Points, in no order, along strands that fork, close into loops and pass close to each other.
In the rows, zero is written as 128.
Two points are linked if the straight distance between their rows is under 92.1.
Rapo: [155 130 150 110 133  89  96 114 122 109 153 165  93 145  66 149 162 151
 142 130]
dup: [142 100 145 110 158 151 140 134 151 140 115 121 151 181  78 162 111 188
 141 114]
som: [198 125 125 149 122 137 155 134 195 126  86 111 184 162 134 107 109 109
 152 111]
luso: [ 69 136 119 108 136 118 119 111  61 128 157 145 134  68 176  78 135 121
  93 126]
Suro: [140 134 149 129 113 114 149  93 133  63 107 136 132 166 118 121 116 133
 173 137]
tul: [ 91  99 179 120 137 141 105 160 136 164 146 124 121 169  75 157 166 147
 104 137]
neloz: [135 128  79 130 178  98 185 163 196 120  82  79 154 143 144 177  89 142
 133 122]
Luves: [ 98 100 148  95 108 138 121 166 144 113 142 121  59 148  84 128 158 127
 164 154]
Fomi: [ 51  74 144 110 149 174 105 145 133 120 106 109 132 111  88 121 119 143
 102 151]
refum: [ 61 148 116 180 117 167 134  62  94 109 136 105 168 126 172 126 102 131
 111 152]
Gubed: [178 135 140 106 111  96 111 142 129 146 161 173  80 149  79 179 160 143
 159 129]
lut: [179 134 182 139  81 148 139 148 166 132 122 111 110 187 119 130 161  67
 151 145]
sim: [144 156 127 143 160 101 150 152 143 201 171 123 135 170 142 189 169 155
 120 108]
tis: [126  88 184 114  74 100  68 127 106 139 129 194  94 125  81  98 171 113
 125 127]
Zib: [120 124 172 116 118 145 131  95  91 134 143 183 148 164 102 133 163 188
 141 119]
feb: [119 160 130 140 151  90 153 125 133 142 128 139 164 148 170 139 157 143
 112 119]
seb: [161 105  96 131 138 161 212 122 179 130 106  79 147 149 132 174  40 149
 141 110]
tede: [184 142 162 165 133 106 136 122 174 168  84 155 199 174 125 119 166 127
 143 105]
Kom: [150 120  81 134 146 180 124 156 145 190 115 121 137 120 175 123  93 117
  87 103]
Tum: [176 148 151 123 121  76 121 174 146 143  97 168 128 141 131 134 194 103
 138 121]
pup: [ 47 143 100  92 120  73 180 118 109  84 129 123  74 101 153 126 144 124
 141 146]
Nukik: [111 147 111 121 153  62  93 130  89 112 115 145 158  70 146  79 127 125
 120 124]
vasu: [148 163  62 112 140 108 177 157 122 134 152 113  57 118 171 170 132 124
 138 124]
vogem: [100 110 175 150 124 137  55 132  94 175 194 128 146 136 107 126 157 138
  88 122]
Pupiz: [ 85 141 136 192 105 132 109 110 157  64 101  66 160 127 129 133 121  90
 113 178]
Vum: [172 107  93 108 125 114  68 145 121 132 122 162 110  76 101 101 107 137
 123 101]
til: [139 172 129  99 125 131 246 139 108 128 114 152 111 145 183 161 156 109
 153 118]
bofir: [ 76 133 102 156 179 108 133 155 175 119 146  79 114 138 107 186 111 166
 128 153]
kaduf: [ 77 110 140 127 151 106  72 144  70 150 183  95 108  27 139 109 107 108
  74 130]
pok: [116 110 143 124 133 136 186 133 169  59  74  98 145 154 102 139  89 134
 150 149]
magur: [186 144 122 138  83 216 160 122 120 190 148 145 120 157 172 139 107 106
 108 107]
kan: [171 108 131 152 135 171  86 141 160 152 162 105 124 177  78 164 117 151
 143 122]
tobo: [161  97 175 127 105 183 149 143 168 103  93 119 130 177  82 134 121 117
 151 141]
Sirir: [216 169 123 138 104 112 125 118 143 125 119 137 140 153 129 134 118 117
 171 109]
Dom: [121 127 142 134 139 132 100 171 150 169  83 144 167 108 168  78 162  93
  91 122]
favo: [106 115 100 104 111 162 210  87 116  68 113 119  92 151 143 164  68 151
 161 130]
Kulin: [201 121 122  84 128 138 219 140 147 118  76 154 128 123 125 131  83 119
 168 104]
Fusat: [139 146 158 112 123  89 143 147 132 137 123 166  99 138 136 137 189 114
 138 130]
Vubip: [102 130 160 105 114  92  82  89  78 109 141 139 133  64 129  60 155  94
 117 133]
zata: [164 139 151 161 110 152 134 150 170 114 145  97 130 179 118 141 144 110
 163 152]
Zopo: [134 165 130  94 103 133 211  94  96 121 120 167  95 149 161 131 146 114
 152 113]
nubi: [162 150 154  99  92 140 179 100 112 121 108 184 118 156 149 113 149  97
 156 122]
zedel: [141 150 137 135 152  86 136 156 157 115 147 118 118 163  90 180 161 150
 156 144]
Povu: [115 101 112  87 131 191 182 120 101 113 133 151  88 138 115 139 104 162
 126 111]
Goz: [179 165 139 108 103 101 161 132 125 121 161 154  64 148 105 177 161 118
 177 122]
vuv: [163 150 147 114 125 139 243 116 128 171 135 132 147 170 145 169 121 141
 152 108]
Feku: [105 156  74 156 137 112 180 110 152  79 115  98 131 131 189 153  90 117
 138 130]
belo: [188 139 151 116 100 158 183 160 138 151 116 139 117 158 127 157 123 120
 143 116]
kul: [137 131 109 137 125 214 156 150 157 195 128 100 136 151 180 138 111 119
  86 111]
Sebib: [158 129 119 127  94 188 139 136  97 193 132 169 109 147 174 136 124 124
  97  98]
zinuk: [205 128 118  99  83 172 130 128 126 119 103 170  99 139 106 124 108 118
 160 107]
ligom: [140 166 105 181 139 128  74 113 146 101 110  89 170  96 163  87 126  78
 115 159]
duka: [184 109 156 136  98 170  78 133 142 114 127 124 106 159  73 119 142 118
 140 134]
Mokek: [120 146  77 109 161  91 163 162 133 119 148 107  78 113 144 187 129 164
 141 122]
Sugab: [ 80 125 133 120 146  81  69 109  73 132 162  96 148  24 154 109 113 102
  82 112]
gizof: [120 139 144 155 151  90 103 148 129 203 193 131 138 161 122 161 189 149
  98 123]
Fod: [ 65  82 131  87 160 101 104 144 110 107 121 131 114  72  70 114 117 159
 112 139]
goto: [111 142 151 135 147  75  68  77  54 133 188 136 147  76 107 117 134 153
 114 124]
Gavur: [155 127 115 113 149 110 171 190 146 201 136 138 111 149 140 184 161 138
 113 105]
vuvo: [116 136 168 165 161  82  70 114 119 160 136 109 211  80 139  91 146 105
  95 142]
Kuzo: [122 104 120 107 118 199 111 148 101 181 154 158  97 134 138 138 120 131
  89 116]
pul: [138 137 140 117 138  55 116 133 139  81 142 130  95 134  78 146 165 150
 161 151]
repez: [ 69 137 101 142 168  37 114 108 101  86 162 107 121  83 120 145 116 161
 120 142]
mato: [178 171 144 131  87 138 171 136 129 177 108 163 144 157 196 123 169  89
 134 109]
zezu: [171 100 122 109 117 199 157 173 161 143 135  89  90 156  97 172  90 139
 131 124]
milu: [104 129 135 184 169  86  65  96 125 132 137  74 210  93 122  99 137 131
 102 144]
sem: [104 104 143 113 163  50 103 146 109 119 101 135 169  59 106  83 138 138
 108 132]
Miza: [171 131 122 115  82 162 101 166 127 150 164 147  52 130 117 150 130  99
 140 116]
vinus: [134 154 108 150 129 100 138  95 149  66 127 103 130 133 133 127 132 128
 166 134]
Nepe: [ 80 124 117 161 142 135  94 103 125 125 163  92 121 116 111 151 110 163
 104 167]
tepo: [151 134 121  96 109 105 109 172 115 163 112 190 100 102 150 112 152 113
 102 115]
firo: [ 48 108 133 135 153 145 118 104  87 129 137 124 154  82 152  98 122 131
  82 145]
dif: [ 91 122 168 102 137 149 141  91  92 125 121 174 159 163 130 106 160 147
 126 125]
nesun: [ 89 110 155 124 130 120  94 163 117 157 152 119 112  90 140  98 146  84
  90 129]
sazak: [180 153 133 158  88 148 121 151 152 193 106 160 158 157 160 123 169  83
 115 120]
vot: [ 80 134 150 121 131 103 112  86 103 109 184 137  95 142  92 148 141 162
 141 144]
pebi: [102 138 107 177 123 135  91 116 156  86 114  76 151 117 150 126 103 100
 120 148]
koz: [143 166 125 117  98 108 142 161 128 159 137 161  64 138 155 139 188  76
 143 136]
pobu: [111 132 147 127 132 129 131  77  76 127 186 158 124 168 101 156 145 183
 143 127]
lopa: [125 155  83 127 157  86  88 148 105 157 176 129 113 121 139 145 142 148
 121 116]
zer: [182 110 153 111  75 173 112 107 130 108 123 162 103 169  83 123 126 113
 159 119]
dobi: [162 137  90 110 120 170 149 172 145 153  95 132 118 142 156 133  95 114
 120  94]
Gupo: [162 131 129 141 137 141 121  81 103 172 145 154 175 177 122 135 130 188
 120 104]
gupav: [167 140 110 153 133 101 118 158 178  98 110 107 114 125 152 118 121  88
 149 138]
Pazok: [181 146  58 148 142 153 119 131 152 183 105 112 167 113 182  99 107 122
 112  85]
Vad: [ 35 115 118  90 147  96 160 110  94  91 125 136 107 115 138 133 145 142
 134 139]
lunu: [ 60  93 128 104 102 139 126 116 150  58 114  78  66 120  98 132 106 125
 146 158]
luzut: [145 122  73 131 115 149 178 102 148  63 100  91 126 132 147 150  46 112
 164 139]
ridir: [ 70 114 191 133 125 114  74 117  83 148 202 120 139  91 107 107 155 120
  87 124]
marap: [155 181 131 165  96 111 113  96  82 142 180 154 100 161 141 133 168 113
 135 121]
Fari: [127 129 101 108 119 110 116 176 127 143  96 152 110  90 189 100 145  87
 121 116]
Dokev: [ 68 111 127 126 154  53 113 156 144  73 100 106 122  83 104 123 138 117
 121 151]
vikiz: [121  97 107 128 166 135  83 158 130 166 171 110 118 110 110 152 113 168
 104 122]
Migel: [ 62 138 147 144 133  62 138  87 132  50 106 106 155 122 104 127 153 141
 140 159]
posob: [175 116 115  99  73 152 100 172 122 150 116 192  55 120  99 147 136 125
 122 108]
rotut: [151 134 147 105  74 159 137 106 107 108  97 190 106 139 137  87 151  98
 143 123]
fabi: [174 157  84 171 135 134 104 120 154 145 123 116 175 133 182 100 117 109
 132 112]
Roru: [174 131 154 106 124 178 236 103 117 144 119 127 142 168 143 152  66 139
 158 111]
doful: [ 60 138 155 176 109 107 107  75 135  69 134  67 169 121 123 127 141 109
 108 176]
gom: [112 125  74 137 156 151 143 126 146 145 124 109 129 113 141 156  88 158
 128 121]
Lali: [178 165  97 141 123 113 124 128 141  96 124 112 109 142 145 137 121 109
 164 124]
Nem: [194 116 139 102  83 115  98 165 137 166 124 185  83 141  87 175 142 139
 143 115]
Rekep: [147  92 161 123 121 140  66 168 162 123 115 128 119 140  72 108 143 119
 134 147]
sinof: [145 100 128 131 123 191 123  94 129 132 111 133 167 139 124 107  89 148
 125 105]
suvog: [ 56 131 146 157 143  71 117  81 131  60 110  80 183  97 118 132 131 127
 108 164]
zos: [170 132 122  96 130  89 125  96 115 107  97 184 132 112 103 115 140 145
 149 113]
Zuna: [184 134 165 139  70 187 125 161 148 185 116 142 119 164 151 123 152  92
 114 127]
lod: [ 99 104 116 110  90 168 113  98 141  64 115  85  70 110  97 100 103 114
 136 145]
Vav: [104  97 128 139 122 204 147 145 165 116 124  87  98 158 129 153  92 122
 124 158]
Vipa: [132 143  81 129 152 102 116 129 115 137 116 137 158  90 167 112 120 136
 116 119]
Diz: [160  99 173 131 140 156 148 132 177 121 100 119 167 177  71 132 128 154
 157 131]
zum: [107 110 173  98 134  81 100 140 140  88 112 142 125 119  77  86 169 113
 145 163]
kilur: [124 121 146 108 135 196 191 121  96 161 145 151 100 159 142 161 127 162
 131 116]
bunur: [118 128 116 120 159 103  88 165 110 141 179 136  79 114  94 165 128 160
 113 116]
pudi: [ 38 118 134 110  95 126 122  75 101  74 125 109  84  90 128  79 143  95
 134 147]
miki: [146 109 134 146 116 230 175 152 170 181 126  95 130 169 156 148 100 103
 128 136]
Feru: [ 68 102 149 113 104 180 141 112 120  96  95 130 124 132 129  91 127 125
 130 136]
sene: [ 71 135  60 155 139 116 169 111 141  87  95 106 140 108 160 177  73 153
 122 126]
Gim: [ 79 110 137 132 158  57  85 131 127  87 109  89 159  51 106  92 115 114
 112 156]
sugo: [ 98 115 145 108  90 201 158 110 120 101 129 113  98 150 150 115 115 108
 139 138]
daka: [103 112  78 110 134 134  89 113 105  97 132 112 115  60 127  97  80 131
 113 127]
mol: [ 82  71 134  91 144 148  83 150  88 119 130 132  97  82  77  86  96 153
 100 128]
Niba: [149  89 139 106 125 198 119 124 122 137  70 168 172 132 114  77 104 136
 125 112]
Mora: [153 114  96  84 149 116 149 157 147 124  91 142 113 120  90 141  99 165
 141 117]
kubo: [156 146  68 119 109 166 164 113 147  82 131  94  91 124 150 129  63 112
 155 137]
dofon: [109 117 115 164 132 128 103 138 179 111 101 102 168 120 128 117 109 125
 101 148]
viped: [ 87 119 177 107 115 121 110 185 123 171 156 136  93 116 135 114 179  90
 103 139]
vule: [191 139  89 128 150  88 139 106 137 114 100 137 175 148 135 136 108 168
 169  99]
medug: [142  86 137 113 139 167 110 159 136 162  74 161 168 134 113  94 128 150
  96 104]
Siz: [120 139 173 149 138  50  81 158 139 154 136 159 158 121 130 117 199  98
 114 131]
muge: [ 66 130  95 123 150  74 129 156 158  82 131  97  95 102 136 149 128 108
 122 155]
zit: [ 69  83 165 132 168 106  98 150 127 157 146 123 162 120  99 121 138 163
  93 143]
legez: [165 132 131 157 126 130  83 117 127 204 119 159 192 137 148  89 155 130
  96 107]
fuf: [123 125 128 117 128 165 121 140 127 146 145 141 106 147 128 123 137 129
 121 128]
vidun: [213 137 107 113 107 137 119 101 123 120  82 181 161 130 144  80 118 110
 136 110]
dafo: [113 118  81 146 185 110 137 144 161 152 143  84 144 140 116 177 110 172
 119 119]
Mizu: [166 137 141 118  83 128 112 100 117 120  92 200 160 108 151  74 157 108
 136 111]
Turem: [123 144 142 113 122  93  80  93  70 117 153 162 124  89 109  89 155 133
 129 122]
dip: [ 91 132  94 123 108 143  95 138 117 103 155 105  64 117 138 102 127 105
 130 145]
Godip: [140 100 132 148 123 141  43 188 135 182 179 118  95 123 104 124 142 121
  90 129]
sen: [196 159 143  94  69 102 191 136 133 130 127 181  80 148 111 180 155  92
 172 125]
Mibi: [124 133  97 116 136 126 172 179 136 135  81 156 134 104 200  97 119  97
 107 118]
nata: [163 136 165 147 141 147 198  81 153 134 140 101 191 206 125 155 107 152
 163 129]
vifi: [104 127  96 132 121 181 125 136 108 140  96 126 145 113 199  83 104  88
 101 122]
dok: [ 58  81 167 104 135 138 121 175 131 136 115 127 101 121  99  97 151 135
 103 146]
neke: [129 130  73  82 149 103 153 174 119 127 128 148  76 106 114 162 102 166
 135 106]
mido: [179 146 160 121 125 131 238  94 150 146 115 134 190 179 126 158 126 144
 156 117]
Zudin: [176 145 119 170 129 105  51 127 139 144 148 123 158 126 110 118 152 119
 109 119]
vuba: [203 164 151 143 118  73 111 129 152 154  98 177 171 160 134 130 183 105
 138 123]
vez: [145 117  90 126 157 116 176 133 171  94  91  94 153 146 115 164  56 164
 148 113]
fovur: [117 147 123 137 174  64 150 151 141 136 134 142 133 147 133 158 162 159
 139 128]
bobo: [ 65 135  92 169 116 136 156  69 139  71 101  95 166 130 132 163  78 153
 110 141]
kug: [128 115 191 148 138 154  79 142 134 155 145 138 145 183  86 135 178 134
 113 147]
Tumo: [160 127 116 123 146 125 142 118 119 185 131 160 148 145 118 152 137 185
 128  96]
sifu: [148 128 122 114 163 100 166 197 186 178  92 130 145 143 148 164 149 132
 121 109]
der: [161 116 126 159 123 156  54 176 159 167 148  97 122 135 108 128 125 100
 112 137]
vimib: [201 149 129 151 106 180 180 116 148 197 136 122 160 174 151 151 112 109
 126 108]
nav: [ 76 127 132 103 105 127  84  80 114  71 104  88  84  53 117  76 132  87
 146 142]
Pipo: [ 87 136 146 114 105 102  80  69  75 104 180  94  93  59 122  81 148  82
 120 146]
Bet: [168 141 109 122 102 136  80 161 134 116 138 145  76 123 121 110 140  93
 135 137]
Tukas: [ 64  99 157  91 124 102  75 131  61 139 188 105  83  48 110  86 128 101
  96 116]
Gasu: [127  92 125 138 148 189 156 162 174 139 133  79 115 171 110 178  94 153
 141 148]
bipo: [ 91 123 164 133 138 128 128 123 117 123 109 152 182 148 129  97 154 147
 126 140]
sebo: [137 144 129 112 120 145 201 172 151 137 121 109 100 152 140 156 120 115
 135 133]
beb: [100 103 111 159 161 151  98 153 117 188 190 107 111 143 120 168 124 156
 103 125]
ruz: [177 100 100 102 132 153 213 136 152 128  85 123 139 131 138 140  53 137
 148 100]
dal: [110  94 145 124 165 114  84 120 110 155 123 138 191 106  95 109 134 162
 102 124]
gad: [133 114 161 101 118  58  78 149 135 105 116 153  91 101  68 100 168 112
 140 138]
seku: [203 148  66 145 123 166 162  97 116 140 154 117 130 149 163 135  73 138
 149  98]
Vazur: [156 134 121 138 141 123  68  87  72 148 143 150 181  78 140  80 131 147
 101 109]
nubab: [ 53 126 132 119 143 122 150 135 114 123 133 145 120 136 148 138 146 138
 109 146]
Zik: [197 142  64 150 139 135 157 126 154 143 133  93 140 135 150 155  86 142
 144  88]
fube: [ 60  91 129 109 137 161 117 119 106 127  99 139 150  97 132  98 123 138
  99 129]
bol: [138 142 164 148 160  91 153 138 176 141  81 123 202 155 136 120 156 126
 138 133]
Lufol: [131 137  60 149 154 108  85 130 110 132 121 112 157  60 171  97  90 117
 107 115]
koso: [136 143 165 144 144  86 102 144 167 141 119 128 174 134 122 112 175 120
 127 142]
Gapo: [140 153 105  86 147 102 215 154 114 142  97 150 101 129 174 154 153 120
 150 116]
Mov: [221 136 150 133 106 141 145 128 168 122  89 146 162 170 113 125 118 115
 159 110]
Govu: [139 132 131 142 114 141  95 132 110 195 119 197 159 115 161 118 165 124
  93  97]
kiv: [183 187  96 150  95 109 119 108  81 142 155 170 119 146 179 141 149 115
 134 108]
febo: [ 54 134 114 185 128 132 143  68 136 108 105  91 200 137 156 146  99 137
  93 147]
viti: [200 148  67 141 155  95 170 128 159 115 115  96 146 139 142 163 100 145
 175 100]
Veti: [ 74 144 141 144 122 113  64  63  70  95 164  85 126  58 130 100 118  97
 105 153]
kovot: [171 126 137 125 106 156 144  69 130  54 130 113 126 174  96 132  90 140
 182 131]
Dop: [147 115 119  84 119 134 123 164 114 178 113 193 115 122 143 138 133 143
 119 102]
duf: [ 48 113 141 126 122 138 108  94 107  90 135  98  94 103 110  96 125 126
 104 164]
kib: [136 111 130 145 135 174 104  96 103 151 124 135 174 155 104 117 110 183
 116 113]
lat: [209 122 170 130  84 169 189 128 147 189 118 144 155 159 120 137 109 120
 135 103]
zoso: [ 51 128 178 148 135  79  78  81  92 101 164  65 145  62 109 121 117  97
 101 156]
raz: [176 184 118 150  98 130 150 117 103 147 124 167 136 144 197 131 148  93
 128 100]
sike: [110 101 157 175 162 101  57  96  99 133 147  64 191  59 103 116 102 137
  85 138]
Kozu: [129 114 186  93  73 136 114 134 121 135 103 192 108 139 114 101 168 113
 135 123]
simet: [127 136  96 145 160 114  96 136  96 205 169 137 137 119 159 137 149 146
  90 102]
Veru: [155 135 101 142 171 111 173 168 190 156  80  99 155 142 155 147 124 140
 153 114]
rop: [133 131 174 176 105 188 109 101 138 128 150 108 149 179 128 110 139 124
 133 149]
gofo: [ 85 108 138  95  99 133 134 117 145  58 127 109  64 152  71 132 144 128
 171 143]
baz: [128 113 147 170 133 173 185  83 143 127 125  95 169 186 111 160  82 169
 137 129]
Buze: [105 126 130 132 167 104  68  96  90 125 129 103 166  44 126 101  95 137
  87 129]
simub: [ 51 127 134 122 144  30 115 114 100  93 163  99 104  62 125 125 138 117
 127 135]
tig: [145 168 131 182 124 100  98  98 104 150 178 127 146 162 131 137 159 141
 129 137]
Gar: [150 154  87  91 133  69 181 147 137  76  91 144  90 121 134 132 143 113
 169 120]
Vuda: [ 93 136 129 117 138 146 157 154 128 133 128 125 103 130 154 139 132 113
 111 137]
Gafus: [ 68 102 178 149 156  97 103 149 108 188 158 135 175  99 132 111 167 147
  83 125]
vumu: [124  89 119  97 131 132  63 145  94 136 128 162 104  52  92  85 118 129
 104 124]
Kabe: [162 124 101 142 146 154  75 178 168 138 156  95  92 155  88 148 110 134
 129 129]
zek: [ 99 109 128  97 165 108 146 158 152  98  92 130 120 117  89 138 119 151
 139 139]
mam: [ 87 118 147 115 100 194 185 118 142  95 135  96  81 160 123 152  93 122
 142 147]
lise: [163 114 158 105 120 102  92 174 150 115 100 148  86 117  76 120 157 127
 148 126]
lugi: [164 176 134 160  88 103 109 153 122 177 154 166  89 143 169 157 197  87
 126 130]
vifu: [108 128 109 138 136 119  98 133  89 199 142 161 159  96 169 101 142 134
  80 108]
mok: [109 154 124 132 112 138 156 111 127  94 164  99  72 162 130 160 135 129
 156 156]
nisas: [138 130 127 107 121 179 249  93 120 107 120 120 119 162 133 159  72 140
 154 130]
Nufop: [ 97 111 195 152 157  83  64 112 101 119 164  73 170  56 102  99 124 110
  90 155]
rusu: [111 130 114 145 118 174 154  96 117 114 105 129 155 118 202  90  95 105
 131 124]
levo: [140 169  83 135 134 108 214 119 114  90 119 130 121 137 169 156 102 125
 159 130]
gobok: [148 156 125 177 144 110  87 132 149 160 165  98 153 150 141 143 155 131
 130 131]
vit: [ 79 101 134  87 167  64 115 139 108 129 126 143 137  72  90 110 135 150
  98 121]
botoz: [188 128 130 151 136 110 124 171 193 123  87 108 154 132 118 123 117 101
 144 130]
Teb: [133 118 114 125 169 102 118 121 119 146 121 159 163 122 104 128 126 187
 110 103]
Sav: [160 115 135 138 149 171 145 108 148 159 156 115 143 184  88 179 116 175
 143 115]
Givo: [122 124 177 149 117 132  76 130 105 154 165 140 144 142  98 111 164 132
 106 156]
bezu: [142 159 164 150 109  87  79 164 132 175 169 150 123 135 156 124 191 102
 112 135]
roke: [ 93  98 116 127 147 134  63 103 103  99 123 103 145  64  93 109 101 146
 107 141]
menut: [159 112  94  98 129 167 167 112  98 105 113 161 108 132 126 129  80 149
 158 113]
sodap: [179 141 195 142  76 179 133 138 137 155 139 137 110 178 135 139 170  86
 125 142]
rim: [139 133 138 145 128 197 234 151 169 174 133  79 146 168 153 159  92 106
 121 130]
kolup: [ 83 121 168 118 148  68 113 102 123  64  96 126 135 113  99  88 173 126
 157 145]
tono: [ 83 116 165 130 104 146 204 126 169  64  95  96 136 181 110 143 114 120
 146 167]
lak: [ 88 113 110 103 102 136  87 123 128  81 120  98  58  87 121  80  99  89
 134 150]
femim: [150 131  92 131 124 174 113 132 145  94 112 106  95 121 140 114  72 104
 138 136]
Vuluv: [141 131 107 131 143 172 148 101 108 132 181 114 111 167 116 192 108 191
 143 112]
vitan: [153 102 148  83 124 158 139 169 127 167  89 190 132 140 112 123 141 152
 114 113]
zerep: [ 95 108 130  87 105 129  92 125  69 140 171 143  63  62 135  78 125 105
 103 122]
Mep: [ 24 110 146 107 120  63  96 118 105  98 155  92  81  68 105 113 140 101
 124 145]
gop: [103 113 125 132 137 118 128 136 154  66 100 103 138 138  70 125 100 139
 154 150]
tuti: [ 69  82 180 106 128 141 115 152 106 144 167 140 103 131  81 133 152 142
 109 147]
veno: [ 87 127 139 106 130 106 108  83  56 117 130 155 142  37 162  67 143  99
  88 109]
luf: [ 94 146 146 159 147 122 177 110 142 122 121 113 164 160 160 145 130 138
 139 130]
dob: [ 96 142 125 158 114 188 156  82 105  99 108 119 171 148 171 104 104 134
 130 134]
bot: [163 137  84 149 134 173 138  82 106 125 154 114 128 166 141 160  78 161
 148 105]
Vavo: [ 88 106 162  83 114 114 121 178 140 135 149 144  54 129 103 115 178  98
 135 139]
sev: [179 144  82 120 115 111  83 160 124 124 139 146  93 104 124 120 114 126
 124 122]
fen: [147 159  99 191 132 140  71 129 145 145 128 100 164 116 184  87 136  91
 102 125]
Tuka: [177 125 152 126  83 145 103 130 112 161  91 211 162 127 140 101 153 118
 111 100]
Tev: [170 140 132 148 127 113  44  94 108 150 126 139 166 104 100  89 148 136
 117 109]
zun: [157 121 113 139 111 176 112 114 158  78 117  98 139 149 124  97  78 114
 151 137]
gusa: [119 152 110 100 160  74 193 162 152 104  97 141 122 116 152 138 141 108
 149 127]
Bemu: [165  89 150 135 101 202 139 122 158  96 103 104 124 160  92 114  79 109
 153 142]
pava: [ 62 109 132 126 133 108 101  97 104  89 158  92 108 116 103 133 126 160
 122 167]
Vuz: [193 136  98  95  94 173 162 132 113 122 133 157  90 131 134 141  86 127
 157  95]
mem: [ 94 132 116 137 122 123  91 131 106 135 168 116 106  89 147 112 132  93
 105 144]
Lunef: [114 104 161 153 140 163  76 152 151 113 127  95 133 136  93 107 135 124
 122 171]
voped: [ 83 168 115 149 111  98 157 119 111  85 169 103  80 155 150 148 155 112
 161 165]
Meger: [110 140  81 114 154 113 176 191 151 153 103 117 120 106 201 128 128  98
 104 131]
koboz: [ 98 128 124 161 169 115  92  98 121 145 167 107 161 135 119 150 125 172
 114 131]
Zave: [ 82 123 152 140 175  84 120 153 120 190 156 154 158 138 136 151 184 146
  99 122]
lazu: [137 137  82  91 129 141 178  83  90 112 112 170 124 127 151 124 107 171
 157  98]
dum: [140 155 132 158 122 149 130 141 158 119 163  83  94 161 139 163 139 105
 151 149]
Nuz: [207 130  97 100 105 132 139 110 117 163  99 198 134 120 132 137 116 156
 126  77]
gorem: [120 107  98 108 107 156 180  89 140  43  93 123 120 128 124 128  78 130
 171 128]
Vov: [112 127 145 124 127 184 121 150 133 160  97 137 150 111 177  85 122  98
  87 132]
Pulub: [ 98 136 124 138 155  63  84 120  86 111 188 103 145  74 107 142 129 157
 119 127]
koze: [214 141 114 101 108 104 144 119 125 122  76 200 141 127 135 120 131 133
 157  93]
Kif: [ 70 168 107 111 129  78 179 117 116  93 148 127  56 136 172 148 171 104
 149 146]
luk: [153 121 103 134 167 116 133 111 157 133 103 126 175 130 118 121 107 167
 129 102]
Vogur: [ 66  98 149 120  95 184 189  94 147  69 102  90 115 172 111 153  90 127
 147 153]
beri: [127 125 138 162 139 158  95 121 157 126 127 103 174 158 121 100 133 127
 116 152]
sal: [171 159 112  96 130  73 162 114 132  80 104 167 108 138 107 119 139 133
 178 118]
zoka: [ 63 134 103 148 155  94 129 153 153 104 162  93 100 128 126 177 128 124
 118 178]
rofi: [138 159  64 113 140  93 183 103  96  84 106 144 121 116 175 133 102 151
 163 109]

A piece is all that can be reached along the links. How many separate loops has the piece of each point below (a circle has one, a figure eight two, a Y none), and how many tips (points with one link)?
raz | loops 1, tips 1
febo | loops 1, tips 5
gusa | loops 1, tips 4
vit | loops 0, tips 4
neke | loops 0, tips 7
Luves | loops 1, tips 2
mido | loops 0, tips 4
vuba | loops 1, tips 0
som | loops 1, tips 1

A fork is a point with three links, a tip a point with one. Leave the first point through the second and follow the links. Name the first fork or tip that comes.
Dop, vitan | Teb
vit, Fod | Gubed
Zudin, gobok | Vuda
doful, suvog | Rekep
Teb, Tumo | Meger
favo, gorem | Sav
mam, Vogur | vasu
raz, kiv | Vazur
